Each row is a point on a tangle of strands that fork, close into loops and nearly touch. The rows are in no order.
In the rows, zero is written as 128.
Points whose rows are less than 200 apart are linked; no others are. Some points are linked to none.
q_118: [116 107 108 127  95 125 156 147 120  77 112 125 139  92 158 135  89 154
 115 102 153 141 105 146 135 160 165  99 137 122 153 152 122 138 117 148
 159 139 149 105  83 125 116 100 125  91 132 162  86]
q_884: [147 127 115 128 117  94 110 131 154 160 154 178 176  97 149 113 109  80
 107 152 127 134 117 168 166 140 137 101 128 102 137 135 108 188  91  96
 138 139  77  62 174 114 137 146  90  83 202  93  79]
q_318: [136 129 143  60 125 134 129 124 164 102 187  89 129 115 120 109 109 198
 115  97 168 108 125 161 107  99 114 142 221 137 141 124 112 170 129  94
 131 118  74 139 113 108 138 138 138 116 108 131 131]
q_198: [114 153 109 109 161 121 118  79 132 163 140  84  86 137  97 117 110 169
 134 131 169 168 127 109 100  86  91 178 149 129 129 123 123 148 140 123
 115 146 172 127 142 150 155 126 168 137 171 148  91]
q_299: [136 158 148 132 118 141 105 144 144 170 191 100 131 112 184 112 160 126
 159 132 139  86 146 132 137 130 150 183 159 113 171 152 104  53 124 124
 154 152 147 103 151 133 129 153 154 132  81 145 188]
q_259: [155  73 173 168 103 158 137 110 138  82 104 138 114  75 171 139 113 116
 145 160  88 182  91 139 139 117 158 129 176 100 164 135 131 126  91 136
  78 113 139  87 127 111 113 150 115 156 179  97 132]
q_104: [120 126 118 151 109 100 121 165 145 147 135 148 128  82 186 158 144 155
 139 133 167  99 136 140 136 164 196 140 137 108 183 111 126 151 160 110
 125 121 147  61 135 135 115 122 109 154 111  99 140]
q_486: [140 158  76  40 170 151 131  88 117 127 136 150  90 168  94 125 151  77
 108 127 142 165 102 137 134 169 123 132 104 119 134 147 111 115 106 116
  80 107  98 139 184 117 166 163 145 135 180 111 152]
q_909: [170 148 140  89 102 153 101  88 138 120 175 132 120 124 105 112  84 166
  90  86 179 102 152 149  86  79 124 166 156 134  97  74  88 152 163 118
 154 130 105 129 121  91 116 135 153 115 146 135 154]
q_898: [151 171 133  40 143 121 139  93 150 127 155 164 127 187 134 102 149  93
 149 163 104 115 115 163 138 158 103 121 123  92 106 135 122 103  80 112
 105  86 132 157 166 129 152 184 108 118 161 103 164]
q_742: [138  90  86 112 106 107 118  98 109 119  96 153 174 153 148  84 119 106
  90 160  78 139 131 139 112 170 112 112 120 124  85  79 130 167 108 122
 127 129 130 121 165 124  88 114  55 109 167 133 112]
q_514: [133 126  83  73 168 154 148 126 134 133 180 121 120 210 101 111 146 130
  86 102  90 128 141 134 143 135 104 156 134  95 104 124 109 123 101 187
 119 161 174 134 157 119 109 132 158 154 170 142 146]
q_741: [117  92 160 178 119 103  86 140 168 178  83 150 159  98 143 134 132  37
 130 193 134 202 126 131 156 103  71 107 115 145 119  98 131 187 125 111
 164 114 135 111 112 128 145  96  96 137 166  98  50]
q_467: [126  74 105  89 109 185 139 104 126  61 120  81 122  75 131 149  98 228
 124  94 154 128 103 138 118 134 174 111 142 148 157  87  99 131 125 140
 114 103  91 184  61  74 102 135  98 146 128 147 153]
q_973: [129  93 156 135 111 148 169 130 179 137 106 129 104 157 148 118 125 131
  87 148  89 133 149 107 132 172  94 122 154  60 145 115 103 199  80 112
  72 114 132 115 162  90 188 177 136 147 152 110 112]
q_525: [160  92 130 165  91 178 127 130 103 100 112 107 112  78 146 141 109 141
 121 112 102 174 113  88 120  82 158 123 144 146 136 101 117 128 105 164
 105 133 155 124 101  98  97  91 123 188 172 120 145]
q_462: [118  75 179 116 142 106  94 121 172 138  55 108 146 105 107  84 112  76
 116 174 109 185 108 156 173 120  93  84 142 156  89 113 103 180  86 113
 143  64 116 135 124 110 140 100  89 145 165 103 101]
q_694: [123 177 121 123 105 128 136 163 156 120 180 121 157 131 108 140 148 164
 111 108 155  79 150 115  76 150 137 145  84 137 122 117 122  83 168 157
 167 189 121 117 124 115 152 133 170 112 134 141 121]
q_546: [140 166 130  88 133 139 156  74 155  91 118 100  98 150 132 101 112 144
 141 147 114  77 105 120  87 191 109 118 132 100 107 146 132 135  85 111
  73 110 137 205 144 107 162 154 109 121 146 110 155]
q_945: [ 93  77 131 150 149 128 157 150 148  97  94  84 177  71 138 130 136 113
 124 133 111 205  69 133 172 122 135  70  92 123 127 164 156 139 129 125
 150 148  79 197  85  98 106  86  84  88 106 129 110]
q_295: [149 129  98 187 205 154  99 146 136 183 117 121  90  86 116 112 180 117
 159  98 106 192 175 108 143 104 154 120  99 152 103 132 115  80 160 124
 133 147 145 112 134 145 174 103 159 172 114 123 129]
q_534: [107 161 131 164 102 123 133 142  38 110 165 159 155 147 104 186 124 127
 163  82 120  92  98 113 123 118 161 107  81 144 140 149 176 116 154 148
 167 133 112 119  81 133  97  83 110  53  93 169 157]
q_575: [109  65 149 151 112 107 100 149 141 195 107 119 165 133 132 103 127  91
 109 160 114 177 140 120 132 144  67 115 116 134 129 108 149 216 114 118
 149 158 129  74 147 127 157 136  93 138 117 141  79]
q_303: [151 160 112 107 142 155 108 103 146  71 128 132 121  93  86 157 135 129
 131 132 150 161 100 131 115 135 153 128 120 164 150  99  68 167 175 137
 121 102 110 134 141 143 150 131 148 134 136 111 108]
q_737: [ 66 152 146 117 140  67 142 112 121 142  75  54 113 124 152 105 116 164
 159  95 153 113 142 111  96 102 113 126 171 102  99 118 188 185 124  91
 106 131 149 145 131 155 130 126 130 127  77 140 165]
q_590: [145 163 113 135  98 115  98 142 158 125 189 192 203 118 103 114 107 139
 113 113 138 118 140 169 133  71 171 121 183 141 165 112 121 178 150 122
 106 108  80  97 120  94 119 116 128  59 170 150 104]
q_508: [125 140 151 163  93 130 141 108 135 123 134 104 136 143 165 143 118  84
 169 158 123 123 100 111 130 141  69 149 127  97 203 156 158 162  87 119
  88 123 141 142 157 149 131 165 108 158 100  97 151]
q_478: [ 86 146 135 137  97  51 112 141 168 161 134 132 177 117 160 127  80 112
 129 157 155  82 110 153 132 158 147  99 100 126 151 156 115 235 128 108
 165 141 105 105 158 122 128 136 104  96 132 109 110]
q_285: [117 148 120  94 161 111 110 131 140 173 145 144 106 146 138 136 153 137
  98 168 159  49 159  97 108 155 121 135 108 124 118 130 127  96 166 134
 150 154 110 116 153 153 174 141 169 156 128  93  91]
q_916: [139 102 122 165 138 136 136 137  98 118  67 116 107  94 179 155 130  73
 211 145 121 175  97 121 136 158 174 110 115 115 126 185 130  86 105 140
 139 119 126 149 112 146 155 105 141 130  59  72 116]
q_385: [134 159  97  98 149 126 105 128  96 138 183 102 128 170 131  89 160 139
 151  89 122  87 165 145 143 162 147 179 154 114 137 128 124  93 147 153
 137 105 131 113 139 122 117 126 147 128  77 155 205]
q_148: [121 131  66  73 114 114 136 131 116 150 162 198 170 164 103 128 128 101
  70 121 137 181 100 134 116 117  94 121 143 143 115 130 140 136 116 145
 106 133 106 110 140  95 114 117 138 123 218 148  95]
q_143: [144 100 128 188 111 112 162 173 133 157 102  84 117 128 169 152 154  91
 152 167 164 108 130 135 179 157 100 117 111 152 129 103 159 159 158  95
 152 129 111 135 128 144 147 128 108 145  68 105  99]
q_664: [161 150 156 125 114 141 135 175 158  86 176 145 166 189  94 164  97 150
  92 128 138  44 130 167 162 149 135 157 137 115 113 116 120 149 176 125
 172 109 131 113 151 111 109 144  92  53 124 142 118]
q_652: [158  97 159 135 126 164 138 144 148 106 100 128 125  90 122 107 150 160
 130 130 107 144 160 139 124 106 160  89 135 182 136  73  84  47 162 147
 126 133  95 101  93 158 125 153 138 109  81 149 103]
q_706: [155 138 124  83 158 142 101  99 122 129 152 121  81 163 120  72 145 127
 100  79 113  99 145 155 154 117 134 139 168 117 157 106  83 107 142 156
 104 113 112 194 123 148 117 146 139 121  77 163 170]
q_809: [154 130 100 138 158 142 138  99  69 134 104 165  94 146  90 130 153  79
 114 168  76 192 114 125 132 118 117 142 125 183 107 143 146  75  94 151
 126 124 150 138 130 144  83 136 172 176 186 143  96]
q_326: [115 121 138 134 150 125 155 121 136 159 149 121 161 159 118 103 131 193
 114 145 124 103 136  85 109 148  60 168 118 107 111 119 176 117 125 100
 106 137 172  94 141 152 146 155  77 145 168 167 144]
q_926: [154 168  88 158 112 173 115  93 120 113 194 126 148 149 119 170 119 110
 148 123 114 154  95 116  90 107  94 174  97 103 159 164 172 149 119 177
  98 159 150 145 152  79 112 109 129 138 165  96 169]
q_749: [104 125 150  98 134  99 119 175 139 115 104 116 151  74  97 121 124 159
 102 120 202  47 139 157 158  99 134 112 118 163  63 126 150 117 167 123
 162 131  89 132 119 152 115  88 113  96 115 124 120]
q_860: [ 98 132 120 135  89 100 103 140 139  96  86 127 143 126 108 125  75 189
  61 128 137  78 158 137  91 110 140  80 178 170 120 131 108 167  92 130
 116 126 124 146 115  83  67  80 133 116 148 144 133]
q_793: [129 123 158  78 181 111 153 104 157 136  73 147  52 115 131 117 126 114
 121 133 145 142 144 119 111 104 120 104 141  94  88 109  75 126 155  98
 112 120 133 157 124 162 196 131 163 134 138  92  63]
q_12: [131 121 131 152 129 136 142 142  89 121  75 155 120  86 160 135 152  67
 176 129 123 203  97 140 138 130 122 102 131 201 141 174 164  55  65 110
 167 149 149 118  88 145 131  82 136 138 105 122  92]
q_735: [ 89 143 132 177  85 114 139 164  95 121 163 135 183 152 109 138 102 153
 116  78 104  51 107 113 134 113 137  97 138 151 160 142 183 164 127 143
 131 152 104 119  66  87  83  94 114  71 142 174 148]
q_414: [127 137  62  96 149 132  59 117  71 134 118 156 108 134  62 129 167 115
 121 115 141 107 173 138 115  92 148 192 143 127  53 115  93 113 182 134
 147  98 108 154 138 133 128  89 156 138  89 121 130]
q_836: [153 140 117 138 121 110 113 150 113 138 113 160 130  67 154 120  88 144
 177 167 123 144 104 138 104 199 160 152 151 125 134 183 125  49 121 106
 139  88 174 102  76 146 132 109 124 145 151  96  94]
q_542: [145  95 200 169 137 138 119 143 146 114 107 104 151 105 151 128 108 170
 158 104 113 140 124 125 131 137 167  82 119 173 136 142 131  53 170 133
 143 101 157  85  81 181 133 141 113  95  85 128 106]
q_923: [182 129 167 180 102 130 151 163 157 187 100 116  80 117 179 108 128  62
 164 105 137 168 130 109 164 147 108 112 156 112 139 138 132 105  88 125
 101 113 171 103 128 134 173 202 153 152 120 122  96]
q_752: [112 124 104 140 109 110 136 122 130 131 104 125 116 174 137 156 158  48
 121 166 132 114 150 142 154 153  99 117  88 102 154  86 129 197 149 103
 128 134  65 143 178 135 139 133 137 131 113  88  91]
q_524: [ 95 115 103 124 182 136 139 112  49 124 142  83  98 127 134 131 154 139
 175 104 129 174 128  90 127 107 111 133 137 153 131 137 172 120 103 133
 123 167 143 128  86 151 128  80 165 141  91 167 131]
q_280: [106 150  96   6 137  97 142 126 106 108  88 167 124 138 108  87 145 102
 112  97 156 157 108 161 111 120 113 126 160 149  86 120 116 100 125 105
 142 118 103 117 110 160 121 124 135  88 103 135 111]
q_959: [134 147 158 105 114 134 100  99 117 104 166 137 132 100 163 142 121 168
 185 127 148 116 110 147  86 104 148 134 112 154 174 105 135 129 156 119
 106 101  77 132  96 126 116 140 137 151  94 107 205]
q_519: [121 175  47  88  89 110 136 157 105 112 167 176 147 153 104 155 135 129
 103  92 169  81 159 142  91 148 158 126 109 126 127 112 106 114 165 143
 140 134  94 133 124  83 132 124 147  99 119 112 128]
q_32: [189 125 141 137 183 165  99 123 129 136 177  84 120  79 155 101 116 136
 175 114 124 122 165 169 155 124 185 150 148 132 137 142  77  55 132 141
 178 170 129 131 112 135 129 153 172 116  86 126 154]
q_576: [166  94 120 148 144 158 128 124 150  79 100 120 153 121 136 125 153 106
 139 145 117 153 124 192 188 150 146  94 142 156 159 140 103 150 123 102
 131 112  72 120 153 139  98 141 102  64 113 117  90]
q_424: [162 110 138 175 112 149 154 156 168 133  85 130  77 139 131 116 169 116
 127 105 109 150 153 116 174 140 121  87 155 129 158  91 128 152 107 131
  89 111 122  97 140 118 184 165 155 170 128 118 121]
q_290: [ 79 134 139 151 103 130 172 114 177 110  87 111  96 143 130 153 103 147
 103 166  97  83 134 102  70 184  91 100  97  91 146 129 134 189 103  94
  91 123 111 180 161  71 129 161 118 140 160 111 142]
q_562: [101 124 109 106 187 117 147 102 154 134 104  61 104  82 120  89 115 120
 152 119 142 224  99 100 124 126 111 130 185 123 101 139 134 129 118 118
 107 119 172 163 118 120 135 102 151 140 185 138 105]
q_62: [107 148 171  87 132 143 121  87 163  74 154 141 150 181 123 133 115 149
 132 110  81 111  87 131  74 133 136 125 124 134 183 107 105 181 162 142
  94  98  88 147 137 110 106 155 126 110 120 120 199]
q_678: [131 105  92  89 107  92 116  79 128 161  72 101 124 158 122  68 132 117
  50 111 123 129 148 167 112 167  88 108 128 126  60 112 109 150 112  90
 139  95 145 164 157 136 120 114  68 144 146 128 130]
q_655: [150 193 154 149 128 137  77 101 142 156 157 137  95 129  93 103 138 117
 127 133 111 111 163 116 123 136 130 135 109 121 152 127 103 113 104 147
 102  86 162 131 168 138 167 187 153 183 198 126 183]
q_240: [ 84 126 130 134 134  98 138  71 103 115  47  92  91 134 136 105  93 187
 107 106 124 130 147 101  71 110 110 136 141 105  71 121 151 205  96 105
  75 121 204 138 154 146 119 121 108 134 143 139 172]
q_927: [132 143 115 109 146 126 149  94 139 169 142 128  93 196  98  93 140 163
 116 154  83 144 123  90 110 121  68 167 156  90 134 116 130 130 103 136
  68 128 180 145 149 132 139 170 143 143 190 162  88]
q_895: [126 113 138 149 143 143 110 187  98 121 138 119 168 132  96 125 132 144
  90 112 165  85 116 159 173 123 180 134 125 195 114 125 125  91 180 146
 151 152 105 112 134 157  96  91 110  70  89 185 145]
q_778: [104  96 107 152 122 132 196 122 113  88 117 115 138  94 144 150 133 176
 112 107  55  93 125  96  97 124 179 112 110 130 123  71 122 144 133 136
 117 152  72 165 135 104  51 119 103 133 140 145 125]
q_459: [133 144 146 110 155 136 157 130  98 137 107 194  87 109 125 117 168  66
 154 169 141 215 110 149 160  99 116 122 135 189 111 145 143  78 118  83
 134 115 129 139  95 159 123 152 148 155 136 150  88]
q_761: [126 122 132 179  96 113 127 143 126 226  97  98 129 135 171 120 121  54
 121 151 140 162 160 111 151 131  61 164 131 133 143 131 156 131 115 135
 148 159 180  73 167 149 133 180 131 149 131 136  82]
q_535: [ 68 132 102 178 106  99 133 142 112 140 134 119 182 114 104 141 127 163
  87  80  96 128 115  68 102 111 109  91  75 164 148 142 170 152 135 153
 134 155 132 112 107 135  96  85  93 128 161 193 121]
q_33: [119 103 147 142 141 109 129 145 134 149 129 136 177 134 121 122 153 128
  91 125 109 143 123 123 154 116  97  86  74 160 124 140 154 135 128 148
 143 146  88  99 140 162 125 120 113 146 128 129 126]
q_272: [163 136 151 177 114 136 114 171 124 159 109 140 157  79 136 154 160 102
 180 139 153 122 117 121 125 133 132 114 102 185 118 176 163   4  99 116
 184 152 118  84  94 166 176  94 121 141  92 121 119]
q_343: [128  97 128  98 139 143 203 145 133 119 143 110 108 211 139 125 158 157
  94 115 106 108 147 141 184 140  91 133 140 101 105  96 133 140  98 148
 129 138 131 132 139 117 137 139 109 129  92 171 139]
q_416: [144 125 160 161 155 160 126 144 125 165 139  99  79 182 103 155 154 177
 103 156 149  38 158  82 164  82  98 159  99 124  97 111 162 104 143 174
  96 145 161 150 154 127 149 156 149 159 146 142 149]
q_769: [ 73 104 144 182 127  99 128 143 129 150  74 119 127  91 125 142  96 164
 132  95 123 153 133  73  63 125 138  98  55 110 116 160 173 120 143 135
  80 122 163 118 105 120 146 111 109 186 138  96 159]
q_364: [121 170 124  97 119  93 124 110 139  93 126 113 131 106 161 151  79 113
 161 141 164  97  92 177 126 128 186 110 122 114 145 179 101 175 121 141
 128 120 103 129 180 119 100 122 127  86 128  89 145]
q_872: [145  83 157 159 121 103 126 160 133 146 124 151 134  69 169 127 104 120
 157 134 140 163 122 136 137 160 165 124 156 110 153 145 162  98 118  84
  91  77 175  65 103 127 113 139  75 167 143  68 130]
q_296: [ 59 121 160 151 111 141 151 160 167 152 157 120 116 176 139 164 157 138
 100 146 112  58 146 105 131 132  97 186  95  53 167 117 176 177 158 133
 108 168 177 114 159 117 108 180 125 165 125 129 162]
q_286: [135  87 174 138 144 133 146 136 165 121 139 105 106 102 154 100 115 166
 117 143 145 138 144 132 124 102 130 151 225 110 133  91 120 134 158  71
  97 125 119 120  83 127 135 124 115 141 125 123 109]
q_433: [118 120 111  88 129 162 100 115  46 134 137 113 110 115 131 129 143 159
 142 102 142 136 141  97 109  91 118 163 142 151 121  69 121  89 153 127
 137 105 109 152  36 126 122  83 154 141  72 181 158]
q_807: [ 85 105 151 166 107 136 202 162 141 137 161 118 118 182 123 175 144 110
 132 127  81 109 109 111 136 132  90 152  73  90 157 142 180 168 139 154
 174 207 137 125 163 117 110 168 151 118  90 155 136]
q_763: [143 168 127 140 128 141 120 144 165 105 180 160 197 170  60 153  95 156
 110 103 108  79 147 151 126 129 132 128 155 114 134 120 135 220 133 126
 123  93  80 116 153  47 116 130 119  79 146 116 121]
q_264: [169 138 133  78 114 191 126  86 175  99 176 112 110 163 113 106 100 143
 113 115  98 133 144 125 106 111 115 160 151  97 117  85  70 143 112 150
 141 139 160 151 142  75 121 154 170 130 191 160 159]
q_408: [161 118  87  76 126 200 129 100  73  76 153 145 146 126 110 162  86 160
 128 101 115 152 107  94  94  89 157 151  81 136  99  91  82 109 116 170
 148 155  93 166 110  80 101 114 137 127 142 136 151]
q_526: [142 120 160 140 159  96 101 120 132 128  79  75 140 113 136  65 105 129
 169 118 137 121 138 144 163 179 148  87 147 149  94 130 151  87 134  96
 164  85 162 124 113 190 148 135  91 118  81 129 137]
q_503: [115 126 172 158 109 120 121  86 141  88 152  80 154 108 174 135 128 145
 189 138 128 136  90 118 132 114 145 110 155 123 206 151 148 131 114 119
  94 144  85 156 111 138 131 164 113 148  93 102 175]
q_247: [179 125 167 144 182 145 140 131 135 130 157 148 102 114 132 117 162 108
 169 148 138 171 118 161 194 124 133 132 219 174 156 134 127  88 119  62
 131 129 123 162  99 153 119 202 128 150 115 160 102]
q_914: [149 127 107 109 149  77 106  96  89 132 119 182 131 148 114 104 123  67
 106 164  82 156 130 162 150 150 148 146 138 133  83 134 124 105 123 117
 152 103 133 122 160 163  58 131 109 126 166 131 123]
q_620: [126 102 104 109 130 154 174 127 111  68 175 136 156 132 110 161  96 170
  79 103  93 125  74  84 114  97 163 130 103 117 125 129 103 158 135 155
 113 172  87 183 116  81  87 112 118 104 159 157 110]
q_940: [ 89 134 113  99  96 124  87 137  71 113 100 172 114  89  96 136 162 135
 115 132 160 156 150 112 120  91 144 155 133 155  99  95 100  79 143 137
 136  66 128 134  79 132 116  71 152 153 125 137 129]
q_365: [160 174  86 116  93 169 126 124 114  99 159 198 142 159 119 165 173 109
 153  96 106 154 150 160 108 148 171 141  88 132 141 102 103  76 140 169
 136 112 121 103 151  90 133 148 160 100 124 133 167]
q_794: [163 158 128 182  92 159 128 112 124 109 147 109 139 107 108 155 170 150
 177 120  96 136 153  90 119 164 142 151 108  92 140 134 170  71  95 131
 138 126 151 131 111 139 163 145 116 148 105 132 171]
q_767: [157 119 108 159 157 146 131 146  87 152 128 168 100 166 149 144 184  90
 144 164 120 112 161 114 175 140 120 174 113 125  92 112 152  77 118 126
 135 155 177  86 175 145 129 148 151 138 105 143 145]
q_136: [ 86 145 111  79 100  83 108 119 164 130 133 167 171 143 104 109 107 122
  85 115 164 161 134 143 126  64 104 124 188 137 109 115 141 206 127  93
 109 107 108 111 149  98 111  89 141  91 185 128  93]
q_870: [165 173 146 138 129 151  74  86 123 172 166 133  66 155 115  68 142  75
 131 123  98 153 134 122 166 100 123 124 155 125 178 122  85 109 130 155
 103 109 135 177 147 140 127 162 167 150 140 161 153]
q_538: [106 160  99 155 104 131 104 113 136 109 150  82 147 178  97 116  89 175
  85 105 110  72 177 109  80 129  91 157 167 147 123 107 121 133 112 134
 100 133 164 141 129  94  61  93 124 134 157 141 172]
q_13: [152 100 170 170 151 127 127 174 171 127  88 106 122  99 127 150 112  79
 186 121 124 145 104 121 130 101 170  83  69 119 113 178 139  98 136 145
 131 131 129 131  86 141 158 103 152 170  93  27  98]
q_987: [124 140 100  51 162 126 114 130  99 113 121 150 117 115 128  92 137 100
 139 137 124 153 121 163 117 149 148 124 132 166 107 172  75  56  95 157
 160 157 121 114 125 163 137 139 187 115  96 131  92]
q_507: [ 67 116 102 128 185 103 161 155  84 198  83  97  80 142 145 123 163 155
 147 145 141 126 147  97 124 111  93 132  91 127 102 129 168 101 146 148
 124 158 121 152 104 131 167  92 157 129  69 153  99]
q_144: [151  97  90  91 127 176 114 122 145  58  93 106 113  70  98 133 130 157
 124 129 164 171  82 147 155 143 160 120 176 140 163 123  71 122 134 131
 100  71 119 178  95 109 110 120 100 122 151 117 113]
q_265: [131 147  95 141  87  90 138 180 117 159 133 141 132 106 159 173 143  92
 146 133 209 131 104 129 169 159 133 124 100 141 139 135 137 141 139 118
 161 103 145  89 147 147 156 113 123 132  88 114 123]
q_378: [139 180 113 148 153 138 132 110 162 169 182 141 128 156 143 173 164 113
 152 173 117  91 133 117  99 115  80 171 105 125 169 118 138 144 144 129
 121 193 133  91 168 154 154 143 160 145 132  90  81]
q_889: [110 152  94 112 120 132 157 102  99 156 132 108  70 205 159 135 166  93
 144 151 128  82 153 135 130 114  99 136 121  74 148 115 136 151 130 153
  80 134  93 174 156 124 132 139 167 133  87  93 136]
q_219: [139  98 103 129 153 169  87 137  67 116 138 138 131  92 128 112 143 124
 161 114  97 158 151 171 135 147 188 137 125 148 130 193  77  28 112 166
 172 142 132 122 108 130 102 119 158 107  77 152 129]
q_19: [150 110  67 130  81 159  97 122  68 116 140 149 132  97 132 180 127 145
 119  86 136 131 117  94 126  79 166 132  82 153 141  97  95 155 126 192
 149 129 123 150 104  82  86  71 158 162 158 148 167]
q_468: [175 102 186 113 158 160 164 132 160  82 154 128 135 202  94 124 142 161
 111 139 114  92 134 151 192 154 131 144 154 127 118 107 112 132 139  99
 160 101 139 128 142 150 135 176  98  91  79 170 144]
q_939: [ 79 172 166 122 101 132 133 134 180 106 183 152 150 198 127 164 110 133
 117 132  94 103 134 115  87 133  98 171 122  76 165 113 141 187 153 119
 104 128 167 125 153 101 109 162 125 115 122 119 196]
q_975: [160 149 147  71 177 168 123  88 166  86 108  88  73  94 120 113 105 127
 135 112 145 118 114 147 112 149 154 101 141 106 140 120  52 143 139 117
 113 136  80 179 115 132 193 168 165 110 117 115 103]
q_346: [128 161 105 120 151  93  88 113 148 125 121 122 150  35 161 123  79 149
 174 149 167 111 130 189  94 156 192 109 151 116 138 189 105  93 115 109
 129  91 135 112 132 127 106 109 122 101 156  83 124]
q_184: [ 97 129 149  90 109  90  91 135 153 111 117 134 117 102  98 106 105 191
  77  76 193  81 157 137 108  97 166 100 146 145  85 113 109 139 155 137
 157 130 138  97 123 121 124 116 139 106 140 166 147]
q_153: [112 117 168 194 141 127 148 125 150 139 109 114 147 121 132 103 105 181
  99 116  79 132 153  67  89 171 101 120  83  89 133 143 156 126 125 115
  78 121 184 144 138 147 141 165  69 184 148 142 169]
q_150: [ 78 128 137 141 100  71 109 156  49 141 128 153 150 151 106 163 109  98
 118 159 161  62  98  91 137 103 136 115  66 138  93 161 171 128 171 150
 169 126 124 144 104 150 100  81 127  93 110 151 119]
q_100: [117  83 159 184 136 110 156 190 190 116  98  97 157  65 120 138  94 111
 148 111 144 148 122 138 162 118 164  72  99  97  99 142 135 140 158 110
 140 125 114 143  76 103 108  79 100 105 126  70  80]
q_103: [137  98 189  99 177  96 133 141 150 187 125 154  94 114 142  97 129 131
 115 144 160 129 130 127 144 100 114 135 190  99  94 118 118 116 159  59
 111 115 140  96 115 178 180 155 114 149 144 121 101]
q_709: [ 99 119 162 133 122 103  99 101  74 112 120 136  90 128 153 126  94 131
 140 176 126 105 150  99  94  98 143 144 125  90 110 159 125 135 116 161
 107 102 163 128 139 162 125 115 147 169 104  95 173]
q_713: [151 117 135 109 120 163 144 119 130 104 133 173 155 158 100  95 181 112
 106 121  89 171 131 132 124 106  91  94 119 186 163 101 120  91 130 136
 106 142  70 121 122 144 136 159 156 129 112 145 117]
q_722: [ 89 134 113 124 125  90 151 145 105 212  98 111 121 141 172 157 115 153
 143 181 181  98 141  84  89 133  85 145 100 133  93 130 157 104 131 123
 155 162 151  84 141 143 184 115 159 131 112 113  63]
q_863: [ 94 135 109 135 146  85 104 150  46 154 103 117 142 131 100 144 133 141
 148 126 164 120 120  91 151 153 109 126  83 149  59 129 170 127 140 120
 199 101 164 101 102 154 146  65 104  86 102 186 120]
q_409: [166 158  77 147  87 131 127 128 139 121 175 185 188 135 107 142 124  88
 131 102 108 150  96 127 108  96 118 131 113 135 161 166 165 130 101 174
 119 193 116 105 136 112 133 100 116 104 199 121 134]
q_532: [178 151 128 136  85 148 160 135 148 110 153 173 152 151 149 179 145  88
 143 133 120 112  99 172 140 132 122 133  75 126 172 204 135  74  90 134
 177 176  95 136 144 143 137 129 108 115  79 103 128]
q_134: [ 84 119 131 147 123 115 132 113 106 108  81 109 122  86 124 115  73 121
 105 133 139 185 119  86 124 128 117 125 146  90  81 152 131 158 121 114
 108  96 211 136 131 132  98  86  93 124 175 133 126]
q_771: [129 119 126 200  90 121 165 150 110 133 146 147 117 147 146 190 158  84
 145 130  87 108 116 140 139 143 121 164  59  90 161 166 185 107 130 132
 173 197 113 140 139 154 111 113  96 128  62 121 144]
q_37: [111  84 158 122 136  95  93 120 155 155  75  91 111 138  97 105 116 113
  64 133 132  84 147 165 166 133 100  95 131 116  77 112 102 195 125  94
 162  95 115 142 161 143 150 117  87 141 126  85  98]

A piece is two or more points that can be reached from each other along the links. Count, over all rows, the pieces, the separate loops (a circle has one, a figure eight two, a Y none), the forks (points with three links) and the tips (points with one).
pieces: 6
loops: 0
forks: 10
tips: 22

A tip is a point with one link. Name the tips that can be reached along the links from each point below, in the order of the rows.
q_870: q_280, q_655
q_807: q_508, q_532
q_478: q_884, q_778, q_889
q_507: q_414, q_365, q_378
